The views of a scene show one set of named points, each view turned or mirrored, shifted and resized as a whole, with a little noise and some points left out.

Scene 1
View 1
j_263: [-13 -12  -7   0  -3 -18   5   0 -12  -9   3  -8  -5 -11   5  11   3   3
  -8  10   3 -17  -6  10   0  10   1 -10   4   6  -8  -5  -8 -11 -19   9
   4 -14  -5   5  -1   4  12  -5   1 -11  -9]
j_916: [ -8  -7   8  -5   4 -18  -3  -6   2  -5   6   2   6   9  -3  -2   4 -12
  -4   8  -1  -2   8   7  -6   7   7   0  11   1  -2  -3  -6 -14 -11  10
  -3  -6 -15   4  -4   8  11   1  -8 -12  -4]
j_948: [ -4  -3   0  -3  -3  -2  -7   0   4 -10  -9   4   2  -1   9   7   7   4
  -6  16  -7  -1  -7  15   4   3  -5   7  -1   0  -3   4  -5  -8  -7  11
   1  -5  -2  -3  -3  -1  -3   4  -6 -18  -8]
j_187: [ -5 -28  -2  14   7 -30  -2  27   6  -8   8  -5  -4  -6 -17  27  15 -34
 -11   0   9 -21   9   7   2  29 -14   3  17  10 -11   2 -16 -13 -23  20
   6 -24 -12 -11  12   5   4   6 -18  -2 -13]
j_764: [ -7 -12   1   0   3 -13  -1  -7   0 -10  -5  -1   0   3   7  10   3  -4
  -8  11   0  -6   2  16   1  16   4   2   9   9  -1   2  -3 -13 -13  12
   4  -3  -9   3   0   7   5  -2  -8 -16  -2]
j_365: [ -8   0  -3  -7  -5  -4  -3  -6  -4  -9  -7  -1   0  -4  14   4   2  15
  -6  17  -6  -4 -13  17   1   2   0  -1  -2   1  -3   0  -2  -9  -9   6
  -2  -4   0   4  -7  -2   2  -1   1 -21  -7]
j_745: [  0 -11  -3   5  -1  -4 -10   8   9 -11 -11   2   0  -4   7  17  10  -3
  -6  14  -4  -3  -7  15   6  12 -12   9   1   4  -5   6  -6  -7  -9  13
   4  -9   0  -5   1  -2  -7   7 -11 -16 -10]
j_400: [ -9  -9  -5  -2  -1  -9   5  -8  -9 -10  -6  -4  -3  -4  13  10   2   7
  -9  13  -1  -8  -5  17   1  11   4  -5   5   9  -5   2  -2  -9 -13  10
   3  -5  -3   6  -3   6   8  -5  -2 -16  -4]
j_193: [ -5   5  -5 -10 -13  -2  -6   6  -5  -8  -3   1   2 -13  11   2   9  21
  -1  17 -11  -5 -22  11   2 -11 -11  -1 -10  -9 -10  -4  -9  -6  -5   0
  -6 -11   5  -1  -7  -8  -3   5   7 -19 -14]
j_327: [ -1  -9   1   4   2   0  -9  -4  13 -12 -16   6   4   7  11  13   6  -3
  -8  13  -7   4   0  20   5  16  -4  11   6   9   0  12   0  -9  -6  17
   3  -1  -2  -2   0   4  -7   2 -16 -20  -4]
j_826: [ -6  -2   0  -6  -3  -3  -4  -9  -2 -10  -8   2   0   1  14   4   2  10
  -5  17  -7  -1  -6  16   1   4   1   1   0   3  -1   4  -1 -10  -7   9
  -2  -1  -3   3  -7   3   3  -2  -3 -20  -5]
j_577: [ -4  -5  -9  -1  -9  -4  -6  11  -1 -11  -6  -1  -2 -11   8  15  10  11
  -6  14  -6 -10 -17  14   5   5 -15   1  -7   0 -10   0 -10  -5  -9   9
   2 -12   4  -6  -2  -7  -5   4  -2 -18 -13]
View 2
j_193: [ 24  -9   3   8   0  -7   2   0  -2   4  -1 -10  19  -1 -14 -15  21  -5
 -14   6  -8   5  -8 -22  10   1  -6  10   6 -13   4  -9  -2   3  -9  13
 -12  -1  18  -8  -6   1 -14   6  -6   2   1]
j_745: [ 19  -6 -33 -13  -3  10   1  -9   6  -5   9 -13  -9  -1 -14 -14  16 -13
  -9  -7  -8  -3   4 -12  10   5   7   1  11   0   2  -6  -2   9  13   3
 -15  17  -5  -9   2  -2 -10  -7   7   7  -3]
j_764: [ 15  -7 -26  -8   6  11  -4   1   6 -17  -3  -4  -8   4   3   0  -3 -19
   8  -3  -1  -4   8  -2   7   0  16   0   2   6   4  -5  -2  20  13   5
  -5  17 -11 -17  -1 -13  -8  -4  24   8   1]
j_400: [ 19 -18 -12   3   6   2  -1   7   1 -12 -11  -5  -1   4  -2   6  -2 -14
   8   0   1   0  10  -8   9   4  14   3   0  -4   9 -13  -8  19   5  14
  -6  13  -7 -21   1 -15 -12  -2  24   9  -1]
j_327: [ 13  -1 -40 -13  -1  11   3  -6   1 -10  13  -7  -7  -3  -1  -6  12 -13
   5 -10  -8  -7  14  -9   5  -3  11   0   9   3  -6  -8  -4   6  12  -2
  -8  26 -12 -18   4  -6 -13 -15  21   8   4]
j_187: [ 21 -11 -44 -41  10  23 -17 -13  27 -24 -17 -11 -44  17  -8 -15  -1 -30
 -11 -12  14  -3  -2  19  16   7  17 -11   8  22  16   1  -6  47  43   2
 -16  10 -26   4 -12  -9  -1   3  21  10 -22]
j_948: [ 17  -5 -21  -4   1   3   2  -4   0  -5   6  -7   3   1  -6 -10  14  -9
  -2  -2  -6  -1   3 -13   7   1   6   5   6  -4   1  -8  -1   8   3   3
 -10  13  -1 -14  -2  -3 -11  -5  10   8   2]
j_577: [ 28 -14 -15  -4  -2   4   1  -7   6   0   0 -14  -3  -2 -20 -14  18  -8
 -12  -2  -6   4  -5 -16  12   7   2   5   8 -11   7 -11  -5  11   5  15
 -16   8   3 -11  -3  -1 -11   0   2   5  -7]
j_365: [ 22 -12  -9   8   4   0   2   4  -2  -6  -2  -6  12   0  -5  -3   8  -9
   1   1  -5   1   5 -15   8  -2   5   7   1  -9   1 -12  -5   9  -4  11
  -7  10   4 -20  -2  -9 -14  -3  11   6   5]
j_263: [ 22 -15  -4   1   9   0  -7   5   5  -9 -17  -5   0  10  -5  -6   0 -15
  -5   5   4   2  -3  -2  11   1  12   4  -2  -1  13  -7  -5  27   4  15
  -8   3  -1 -13 -12 -11 -10   8  12   7  -6]
View 3
j_365: [  0   2  -1   2  -9   7  -9   1 -10  -3  -6   6  -5  -4  -8  -3   3   7
  -7  -1   1   5  -5  -1  -7  -1   2  -2   0   3  -4   2 -16   1   5  -2
   8   6 -10   0   2  -1   8   2   2  -7   1]
j_826: [  3   5  -4  -2  -7   5 -10   0  -7  -3  -8   2  -5  -5  -6  -5   5   6
  -8  -1   3   6  -3   4  -6   1  -3  -1   0   6  -4   2 -14  -1   8  -2
   8   5 -11  -2   1   1   6  -1  -1  -3   0]
j_577: [ -6   6  -4   0  -9   5  -7   1 -11  -1 -10   4  -3   2   1   5  -4   7
  -9 -11  -1   2 -11  -7  -1  -6   2  -7  -3   4   2   0  -8   1   0   2
   4  14 -14   9  -3   6   1  13   6 -16   1]
j_263: [ -3   5   4  -6 -10  -4   0  -8  -9   8  -2  11  -5  -6  -3  -1  18   2
   3  -2  -2   6  -8   1   7   0  -1  -9  -1   6   2   9  -5  -2   4  -7
   3   6 -15  -1   1   2  -4  10  -5 -19  10]
j_916: [ 10   8  -5  -7   0  -1 -12  -6   2  -3   0   3  -6  -2   5  -7  11   0
 -10  -4   4  -3 -12  10  -3   5 -13   1  -1  10  -2  -5  -2   3  11 -11
   8   2  -9  -6   4   6  -1  -6 -16   2   4]
j_400: [  4   5  -1  -5 -11   0  -4  -3  -9   1  -8   4  -3 -10  -9  -2  14   4
  -1   2   3  11  -1   3   1   2  -4  -8  -1   4   0   9 -10  -4   6  -4
   6   4 -13  -1   1  -1   3   3   0  -9   7]
j_187: [  6  16  -4 -21  -4 -17  -1 -13   4   7  -1   1  -2   4  17  13  18  -6
  -4 -21   4  -1 -17   4  16   0 -22 -15  -2  15  14   1  25  -4   4 -14
  -4  14 -25  11  -4  20 -21  18 -17 -18  17]
j_764: [  7   8  -5 -11  -7  -4  -7  -5  -5  -1  -8   1  -3  -6  -4  -4  14   1
  -5  -1   7   7  -2   8   0   5 -11  -8   1   5   2   6  -3  -3   7  -6
   5   5 -15   2   2   4   0  -1  -7  -3   5]
j_327: [ 11   9 -16 -12  -6   1 -14   1  -2  -9 -13  -6  -1  -1   0   3   1   5
 -16  -5   8   7  -4   9  -6   4 -17  -7   1   7   4  -3  -1  -3   5  -1
   4   7 -14   6   0   7   5  -2  -2   3   0]
j_745: [  3   9  -9  -8  -5   2 -10  -1  -5  -5 -11  -1  -2   3   4   5  -2   5
 -14 -11   3   4 -10   0  -2  -2  -9  -7  -2   6   4  -1   0  -1   4  -2
   3  13 -15   9  -1   9  -1   7  -2  -7   1]
j_948: [ -1   4  -4  -2  -8   6  -8  -1  -8  -2  -7   5  -4   0  -1   2  -1   6
  -9  -7   1   2 -10  -1  -3  -3  -1  -4  -1   5   0   1  -9   1   3  -1
   5  11 -12   4  -1   3   2   8   0 -12   1]
View 4
j_764: [ -1  -5  -6   4   9  13   2 -13   8   9   3  -7  -9  -6 -15  -7 -14   0
 -20   0 -14  -4   9   8 -12   9   1   2  -5  -1  -7 -17  -3   5   8 -12
   8  -3   9  13  14   7   9   0  -8  14  -6]
j_948: [ -2  -9  -3   3   7   8   6  -7   9  -2   3 -12   1 -14  -4   6   1  -5
 -12  -9 -10  -2  12   0  -7  -2   0  -5  12   0 -10 -17  -4   3   7   4
  11 -10  10   9   9  15  -5   2  -3  15   0]
j_745: [ -2  -5  -3   1  15  10   1  -2  10   3   0 -17   9 -21 -10   4  -4  -4
 -26  -9  -8  -7  17   3 -10   5  -2  -8  18   4  -8 -16  -3   3  13   1
   8  -7  13  17  16  18 -10  -2  -4  19   1]
j_187: [  0  18  -5  -4  43  19  -8   8  11  17 -13 -25   4 -17 -17 -21 -26   0
 -55   2  -4 -13  20  26 -28  34   0 -11   6  10  16 -10   8  -6  24  -4
 -18   6  14  17  37  12  -4  -9 -13  27 -11]
j_826: [ -1 -10  -6   5  -1  10   7 -12   6   2   6  -9  -7  -9  -8   5  -1  -5
  -6  -8 -14  -1   9  -1  -6  -4   3   0   1  -3 -15 -22  -6   6   2  -1
  15 -11   6   5   4  11   1   1  -5  11  -1]
j_193: [  3  -9  -5   1  -1  -4   8  10   0  -6   3 -18  -2 -15  -2  14  16 -19
   0 -23 -16   1   4 -11  -6  -3  13  -5  15  -4  -9 -27  -8  -1  -5  26
   4 -21   1  -9   3  21 -16  -5   3  11  -2]
j_400: [ -2  -4  -8   8   4   9   1  -8   1  10   6 -14  -7  -6 -20  -5  -9  -7
 -15  -5 -22  -5   2   2 -10   7   8   2  -7  -8 -14 -28  -4  11   2  -6
  11  -8   3   7   9  11   5  -5  -5  11  -8]
j_327: [ -4 -12  -3   1   7  14   6 -12  13  -2   4  -8   3 -16  -6   5  -3   3
 -16  -5  -5  -6  16   2  -5  -5  -9  -5  14   4 -12 -13  -3   2  11  -5
  13  -4  14  16  10  13  -3   4  -6  13   2]
j_916: [ -1  -6  -7   3  13  14  12 -10  11  -2   2  -6 -14  -2   0  -4  -8   7
 -14   1   1   1  15  11  -9   2   0  -2  -1   2   1  -6   1 -14  11  -9
   5   1  11   3  12  -1  10   8 -11  10  -6]
j_263: [ -1   4 -11   5  14  10  -1   4  -3  12   1 -18 -11  -7 -19 -11 -11 -13
 -22  -9 -23  -4   1   7 -16  16  17   2 -11  -6  -2 -29  -4   5   1   3
  -2  -7  -2  -2  16  12   1 -11  -6  15 -14]
View 5
j_826: [  4   6   8   2  -3  -6   2 -17   1  -1   8  -8  -3  -5   0   6   7   3
   1   5  -2   7   4   3  -3   2   1 -11   4   8   4  -8  -4   1  -6  -1
  -6  11  -6   8   6  -8   3  -8  -6   5  -3]
j_193: [ -2   0   2   6   2 -17   0 -11 -10  -3  -3 -11   6  -7  -2   5   7   4
  -1   3  -3   3   4   0   6   5   0 -11  13  16  10   3   9   0  -8  -4
  -3  21 -14  -7   9 -14   9 -12 -21   3  12]
j_916: [ 12  14  15  -3   1  -2 -12  -3   6  -3  15  -5  -6  -5   2   8   1   8
   3   3   4  19   7  -4 -11  -3   2  -6   8   8   1  -3  -8  -3   5   2
   4   9  -3  11  -1  -4   3  -1  -1   7 -11]
j_365: [  3   6   5   5  -6 -10   7 -18  -3  -4   4 -10  -1  -5  -2   2   6   1
   2   5  -6   1   3   3   5   2   2 -10   9   8   9  -6   2   0 -10   0
  -7  16  -8   2  10  -9   6 -13  -8   4   5]
j_263: [ 14  14  -7  -1  -2 -13   1 -14  12  -9  14  -2  -1  -6  -3  -4   0  -2
   5  10  -6  10   9  -3   6  -8  -3  -1  14   7  10  -5   1 -13   2  -2
  -5  15  -7   0  10  -1  13 -11   0  -6  -1]
j_764: [ 12  17   9   0  -7  -2   2 -14  11  -8  17  -5  -7  -4   0   1   0   4
   6   6  -4  13   7   2  -3  -4   2  -6   8   3   6  -9  -8  -5  -1   3
  -4  10  -1  10   6  -2   7  -7   6   4  -8]
j_400: [  5  11   4   3  -7  -8  10 -22   7  -6  10  -5  -5  -3  -2  -1   5   0
   5   8  -7   2   3   4   3  -2   0  -9  10   2   8 -10  -3  -3  -8  -1
 -10  13  -4   5  10  -3   7 -12   0   3   0]
j_327: [  6  16  23   3 -15   1   2 -10   2  -8  10 -12 -12  -1   2   7   1   7
   8   1  -4  10   2   5  -6   5   5  -9   8   0   5  -9  -6   6  -6  10
  -1   9   1   9   0  -6   4  -6   4  14  -9]
j_745: [  5  15  15   3 -13  -7   2  -7  -2 -13   9 -13  -8  -2   0   5  -3   5
  12   1  -4   7   3   3   1   4   5  -5  16   3   9  -4   2   3  -5  10
   1  15  -3   1   3  -8  10  -7  -2  10  -1]
j_948: [  4   9  13   4  -5  -6   1 -10  -3  -6   6 -10  -3  -5   1   7   4   5
   4   4  -3   9   3   2  -1   4   4  -8  10   8   7  -3   0   3  -5   4
  -3  14  -5   3   4  -8   5  -8  -6   8  -1]
j_187: [ 26  34   7  -2 -17  -5 -10   7  16 -28  26  -6 -13  -5  -1  -5 -18   4
  24   6  -6  22  11  -3   5  -9   5  14  29  -3  13  -2   6 -10  12  20
  10  13   3  -5  -3   2  23  -6  13  -1 -10]
j_577: [  4  10   5   8  -9 -12   5 -12  -6 -11   4 -12  -2  -4   0   2   0   2
   8   3  -6   2   5   4   7   4   3  -5  17   8  12  -2   9   2  -5   6
  -2  19  -9  -5   6  -9  11 -13 -10   5   7]

Which points are out of place in each view (at most two, in the order of its rows)? Write - if all are in place.
view 1: j_916
view 2: j_187, j_263
view 3: j_948
view 4: j_327
view 5: j_365, j_400

Scene 2
View 1
j_416: [ 20  33  31 -54  -9 -16  -8  15 -23 -17 -17  -6 -16  -9   2  -8 -10 -26
  29 -20  23  -7   5  -5 -10 -17   2   7  -5   3  21  17  -8   8  -4  28
  21   3  -7 -24 -30   4 -11   0  21   8  -4]
j_640: [-10   7 -16  10  12  15  22  14  12  11  -3  -1  26 -12   3  14  -3  -5
 -11   6   8  -1  11 -10   9  19 -15   0  18 -24   7   1  34  -8 -16 -12
  27   8  -2   7   2   2   0   8 -29  16  12]
j_422: [ -8   7 -24  -5  -3 -14  29  16  15  21  -7  23   7 -18  10   7 -12 -40
  -6  -5  13   0   7 -11   9  18 -25   8   7 -22  21  -5  45 -10 -16  -3
  47  12   9   0  -7  23 -14   5 -27  14   6]
j_505: [ 18  34  37 -39   3  13 -16  33 -23 -10 -14 -17  -3  -2  -1  -2  -3   0
  24  -5  13 -10  20  -7 -12 -15  11   1   7  -2  17  12  -7   9 -14  12
  16 -10 -23 -23 -15 -12  -4   6  12   7   5]
j_646: [  4  17   4 -15   8  -2   7  10  -2  -6 -13  -3   4  -8   1   4  -4 -17
  10  -4  14  -3   7  -8  -4  10 -10   2   8 -11  13   8  12  -4  -7   8
  23   7  -3 -10 -19   5  -7  -2  -7   7   5]
j_900: [  9  11   2  16  32  42  -1  -3  -4 -33  -8 -37  50   0 -14  15   5  51
  -1  17  10   3  11 -15 -16  14   0 -14  30 -19 -23   5 -10   1  -4 -16
 -17  -2 -21   0  -6 -27  18  -4  -9  12  23]
j_270: [ -4   8 -12  14  16  34  26 -14  14 -24 -11  -6  29   7  -2  12   4   8
 -13   8  14  13   5  -9  -3  27 -13 -11  18 -24 -17  11   4  -3 -12 -15
  10  15  -9   6 -16   2   9   5 -19  18  23]
j_250: [ -9  -3 -42  27  21  -6  25   5  19  10   1  12  40 -26  -3  25  -5  -8
 -14   7   4   5   4 -17   9  27 -29   0  30 -25   7 -16  43 -17  -4  -9
  25   4  13   8  10   4   0  -6 -34  12  13]
j_460: [ 10  22  16 -17  11  36   8 -12 -10 -39 -19 -25  16  12  -4  -3   6  19
   3   2  19   4   5  -9 -16   8   4 -12   9 -13 -18  23 -23   6  -7  -5
  -2  10 -21  -5 -26  -9  12  -2   6  18  19]
j_144: [  9  21  14 -19  10  -7 -10  16 -18  -9  -9  -9  10 -19  -4  10  -6  -5
  21  -6  14 -13  12  -9  -6  -8  -5   4  16  -6  18   0   4  -2  -4  14
  14  -7  -7 -17  -9 -10  -6  -5   0   4   1]
j_629: [ 12  25  25 -34  -1 -18 -17  43 -23  12  -9  -5  -6 -22   2   6 -14 -17
  32  -8  14 -21  22 -10  -5 -19  -1   9   8  -1  35  -1  20  -3 -17  18
  31 -16  -7 -22  -1  -9 -14   9  -2  -1  -1]
j_606: [ -7   0 -26  17  16  18  31  -5  18  -7  -7   4  30  -3   1  11   2  -6
 -16   8  10   9   4  -8   4  31 -19  -9  19 -28 -10   7  23  -9  -9 -16
  23  18  -2   7 -10  13   0   2 -26  17  17]
j_406: [ -4   9 -13   6  10  13  22  -9   7 -18  -8  -5  23  -2   2   8   2  -5
  -6   3  16   0   3  -6  -1  24 -16 -11  16 -19  -6   8  11  -3  -4  -5
  14  12   1   1 -20   6   4  -1  -9  15  14]
View 2
j_900: [  1   2 -17  14  35   3 -12  -8 -10  15  -9 -28   2   2  -1   6  -6 -19
   2  44   8   8  -4   1   9 -26   1   3  -1  20  -5 -13 -16 -15  19 -12
 -15 -27  26  -5   1  11 -28  -4  -9   4   2]
j_422: [  6 -11 -21 -22   8  -1  15  -6   6 -10   9  13  33 -14  -5  -9  -5  20
   0   2  10 -14  -7 -10   4   4 -20  -1 -11   2   3   6   1   0  -9   4
   1  19 -34   0  -4  -5  19  -6   0  10 -18]
j_505: [-11 -18 -11 -23  10 -26  -7   7  -9  18  -9  -7  16  19  12   0 -22 -15
   0  15  -1  17  -7 -17 -16  -4  -3 -10   1   4 -29  11   6  12  14  15
  -8   2  24   5 -23   4   8   2  10  11   7]
j_406: [  7 -11 -22   1  16   1   2   2  -1  -3  11  -7  17  -7  -1   6  -1  -1
   4  23   7  -6  -6   7   1  -9  -6   0 -14   5  -2 -10  -5  -1   1  -5
 -10  -8  -6  -8   2   1  -3  -6  -7   3  -8]
j_416: [-13 -24  -7 -30  -6 -31  -5  11 -11   5   8  -1  14  20  31   0 -18 -12
  -1   5  -3  16 -10  -5 -31   6  -1  -9 -13 -10 -38  14  15  28  -2  11
  -2   5  16  11 -21 -10  17  -2  11  10   6]
j_606: [ 10  -9 -28   3  21  10   6  -2   5  -2  12  -5  21 -18  -5   3  -3   4
   2  21  11 -12  -9   2  11 -11 -13   0 -14   7   6 -10 -11  -8  -1  -8
  -7  -8 -18  -9   4   5  -5  -8 -10   8 -13]
j_270: [ 10  -6 -29   7  23   8  -1   4   2   1  11  -9  19 -10  -4   5  -3  -3
   7  31   6  -4  -9   4   9 -13  -8  -2 -11   8   2 -16 -12  -6   8  -9
 -13 -15  -3 -12   7  10 -12  -6  -9   8 -13]
j_629: [-12 -15  -2 -38   4 -29   3  -9 -14  11 -14   6  15  13   9 -13 -21   1
  -5   0   1   9  -4 -22 -13   3 -14  -2   4  10 -25  26  10   7   0  21
   2  21   7  13 -26  -5  20   0  14  12   4]
j_144: [-10 -11  -6 -19   9 -16   2  -8 -10   8  -8  -7   5  10  13  -7 -15  -7
  -2  15   3   9  -7  -8 -13  -2  -7   0  -3  11 -20  12   1   5   3   7
  -1   3  10   9 -15  -8   5  -2   8   5   7]
j_640: [  9  -5 -17  -6  21   3   7  -9  -3   1  -2  -8  15  -8  -7  -5  -1   4
   0  19  10  -9  -5  -3  10  -9 -12   5  -7  15   2  -3  -7 -10   1  -2
  -3   0  -7   1   1   2  -4  -6  -2   4  -8]
j_646: [  0  -9 -13 -17   8 -11   4   2  -5   0   4  -2  20   0   5  -5 -11  -2
  -2  10   5   2  -9  -6  -8   0  -9  -5  -8   0 -12   6   2   7   1   4
  -6   3  -2   3 -10  -2   9  -3   3   9  -3]
View 3
j_646: [ -2 -12   1   3   2   1  -1   4   3   2  -1   5   8   2   0  10  -4  -3
  -9  -2  -2  -3   4  -4   1   2   0   3   4  -2  -2   4   5  -3  -4   2
   2   3   0   3   8  -1   9   0   5   3  -1]
j_422: [  3  -9   3  12   0   7   5   8  20   2   1   6  16 -11  -4  12  -3   4
   1   0  -7 -17  16  -7   0   8   3  18   5   2   0   4   4  -8  -8   0
  -5  -6  13  -1   8  -1  15   6  17  13 -11]
j_505: [  2 -13   2  -1   1   4   0   3 -10   2  -1   4   4   7   3  12  -6  -8
 -22  -2   0   8  -2  -3  -3  -7   1 -10   2  -9  -7   9  12  -1   2  -1
   2   8 -15  10   9   7   4   1  -9 -15   9]
j_900: [  5 -17  12  -6  14 -10  -1   0  -5   0   7  -1  -9  14  -7  -4   2 -13
  -2  -4   1  10 -14   7   1  -3   6 -18   6  -3  -1   3 -12   8  -3  10
   6   5  -1  -8  -1  -1  -1  -5 -14   0  15]
j_606: [ -1 -14   4  -3   8  -3  -3   8  13   6   6  -2   2  -3 -10   6  -2  -5
  10   4  -4  -8   1  -4   5   8   0   5   4   6  -1   2  -9   4  -9  10
   2   0  18 -16  -2  -5   9  -3  10  18   2]
j_406: [ -3 -13   1  -2   6  -4  -3   3   5   6   2   1   2   1  -6   5  -5  -6
   2   0  -2  -4   0  -2   4   5   1   3   3   4   0   5  -6   2  -6   7
   6   5   9  -8  -1  -6   7  -6   5  14   2]
j_250: [  7 -12  10  10  13   0   5   7  19   2   8   2  11  -4  -8  -1   6   0
  15  -3  -6 -18   2   4  -1  12   7   7   7   5   8   0 -13   0 -10   6
  -5  -8  20 -13   2  -7  10   1  10  23 -12]
j_270: [ -2 -11   5  -9   7  -7  -7   6   4   8   6  -2  -4   1 -13   5  -4  -9
   9   2   0  -4  -4  -5   7   8   1  -3   6   5  -2   5  -9   7  -8  13
   5   5  12 -21  -1  -6   7  -7   5  15   9]
j_629: [  6 -10   4  11   0  13   8   4  -1  -5  -5   9  14   5   8  11  -2  -2
 -22  -6  -4  -2   4   1  -8  -5   6   1   6 -12  -4   5  15 -10   0  -8
  -4  -1 -14  18  15   6   6  10  -5 -13  -3]
j_460: [ -6 -15   1 -11   6 -11 -10   0  -9   7   1   0  -9   8  -4   7 -10 -15
  -7   1   3  12  -7  -4   8   0  -5 -12   1   2  -7   6  -1   9  -2  10
  10  14  -6  -4  -2  -3   1 -10  -4   0  15]
j_416: [ -8 -13  -8   5  -6   1  -6  -1  -9   5 -12  10   9   3  10  13 -14  -5
 -28  -2   2   8   6  -4   1  -7  -2   5  -2  -5  -8  14  19  -8  -1  -8
   5  14 -22  23  10  -1  10   0   3  -8   4]
View 4
j_416: [  1  -4   6  20 -31  10 -14  22 -12  21  -3  -7   7  34   6   8 -29  39
 -10  -2   1  27  -6  54   7  18  -1 -10  -6  12 -18   4  -8  -8  11 -20
  14   8   2 -11 -16 -23  18 -25  31   5   7]
j_144: [ -2  -5   7   6  -5  -8  -7   5  -6  15   2  -6   4  14   9  -4  -9  19
  10   1   4  20 -15  24   0  -2  -8  -4   5   9  -9  -8  -9  -2  -9  -6
   7   8   3  -9   4 -18   9 -12  14  -8   8]
j_250: [ -8 -16  12  -9   6 -29   2   9  14 -13  -6   6  10 -12  19  -2   3 -28
  34  19 -30 -15  13 -24  -5   1 -28  25  39   7 -10 -38  16  24 -41  19
 -14  -5  14   4  28   4  -3  13   2 -20 -10]
j_406: [ -3 -30   2 -16  -7   1   2  10   8   3  -2   8   8  -9  14  -1  -3 -10
   8  11 -21 -16   7   0   3   8 -19  14   7  -5   0 -20   3   9 -14 -10
  -4  -2   3   1  10 -13 -19  -2   5 -10  -8]
j_606: [-12 -34   0 -16  -1  -4   4   8  15  -5  -4   8   4 -11  20   5   0 -27
  14  16 -32 -24  15 -10   1   8 -24  17  18 -10   0 -21  15  21 -22  -4
 -15  -9   6  -3  23  -9 -18   3   3 -17 -12]
j_629: [  3   4  -5  28  -2 -22 -14   9 -18  13   0 -10  -2  31  13  -4 -28  24
   9   3   7  48 -15  43   3  -1   1  -5  28  19 -35  -3  -7   6 -12   5
  -1   6  10 -16   2  -7  29 -18  21 -10   9]
j_422: [-10 -20  11  16 -10 -16  -6  25  -1 -12 -11   6   4  10  25  10 -27 -19
  19  16 -30  -5  28   5   2  30 -19  14  42  10 -30 -27  22  23 -33  10
 -21  -8  19  -8  22   5  17   5  13  -9 -19]
j_270: [ -8 -39  -4 -19   0   7   7   5  16  -1  -1  14   7 -20  20   2   3 -23
   8   9 -24 -25   7  -8   2   1 -20  13   2 -16   9 -17   0  13 -15 -12
  -5  -9   9  -8  21 -21 -31  -4   3 -13  -8]
j_505: [  1 -16 -13  10  -3   3 -10   4 -14  21   5   0  -4  26  15   1 -18  26
  -2  -3  10  36 -20  51   6  -5   4  -9   3   0 -11   8 -16  -5   3 -17
   7   2   3 -24   0 -22   3 -26  15  -4  11]
j_460: [ -3 -40 -10 -23  -9  20   2  -1   8  16   3  10   6  -5  13  -1   4   6
  -7  -2  -4  -8 -14  23   4  -8  -8  -2 -19 -13  16   2 -13 -10   8 -29
  11  -4   0 -15   3 -31 -32 -16   7  -4   7]
j_640: [ -6 -21  -4  -2   8 -18  -2   7   5  -6  -3   7  -2  -8  24  -3  -6 -22
  22  15 -15  -6   8  -2  -3   3 -19  16  33  -1 -20 -23  12  25 -26   4
 -17  -2  12 -15  23  -3  -4   2   6 -11  -7]

Which points are out of place in each view (at most two, in the order of its rows)? Write - if all are in place.
view 1: -
view 2: j_640
view 3: j_900
view 4: -
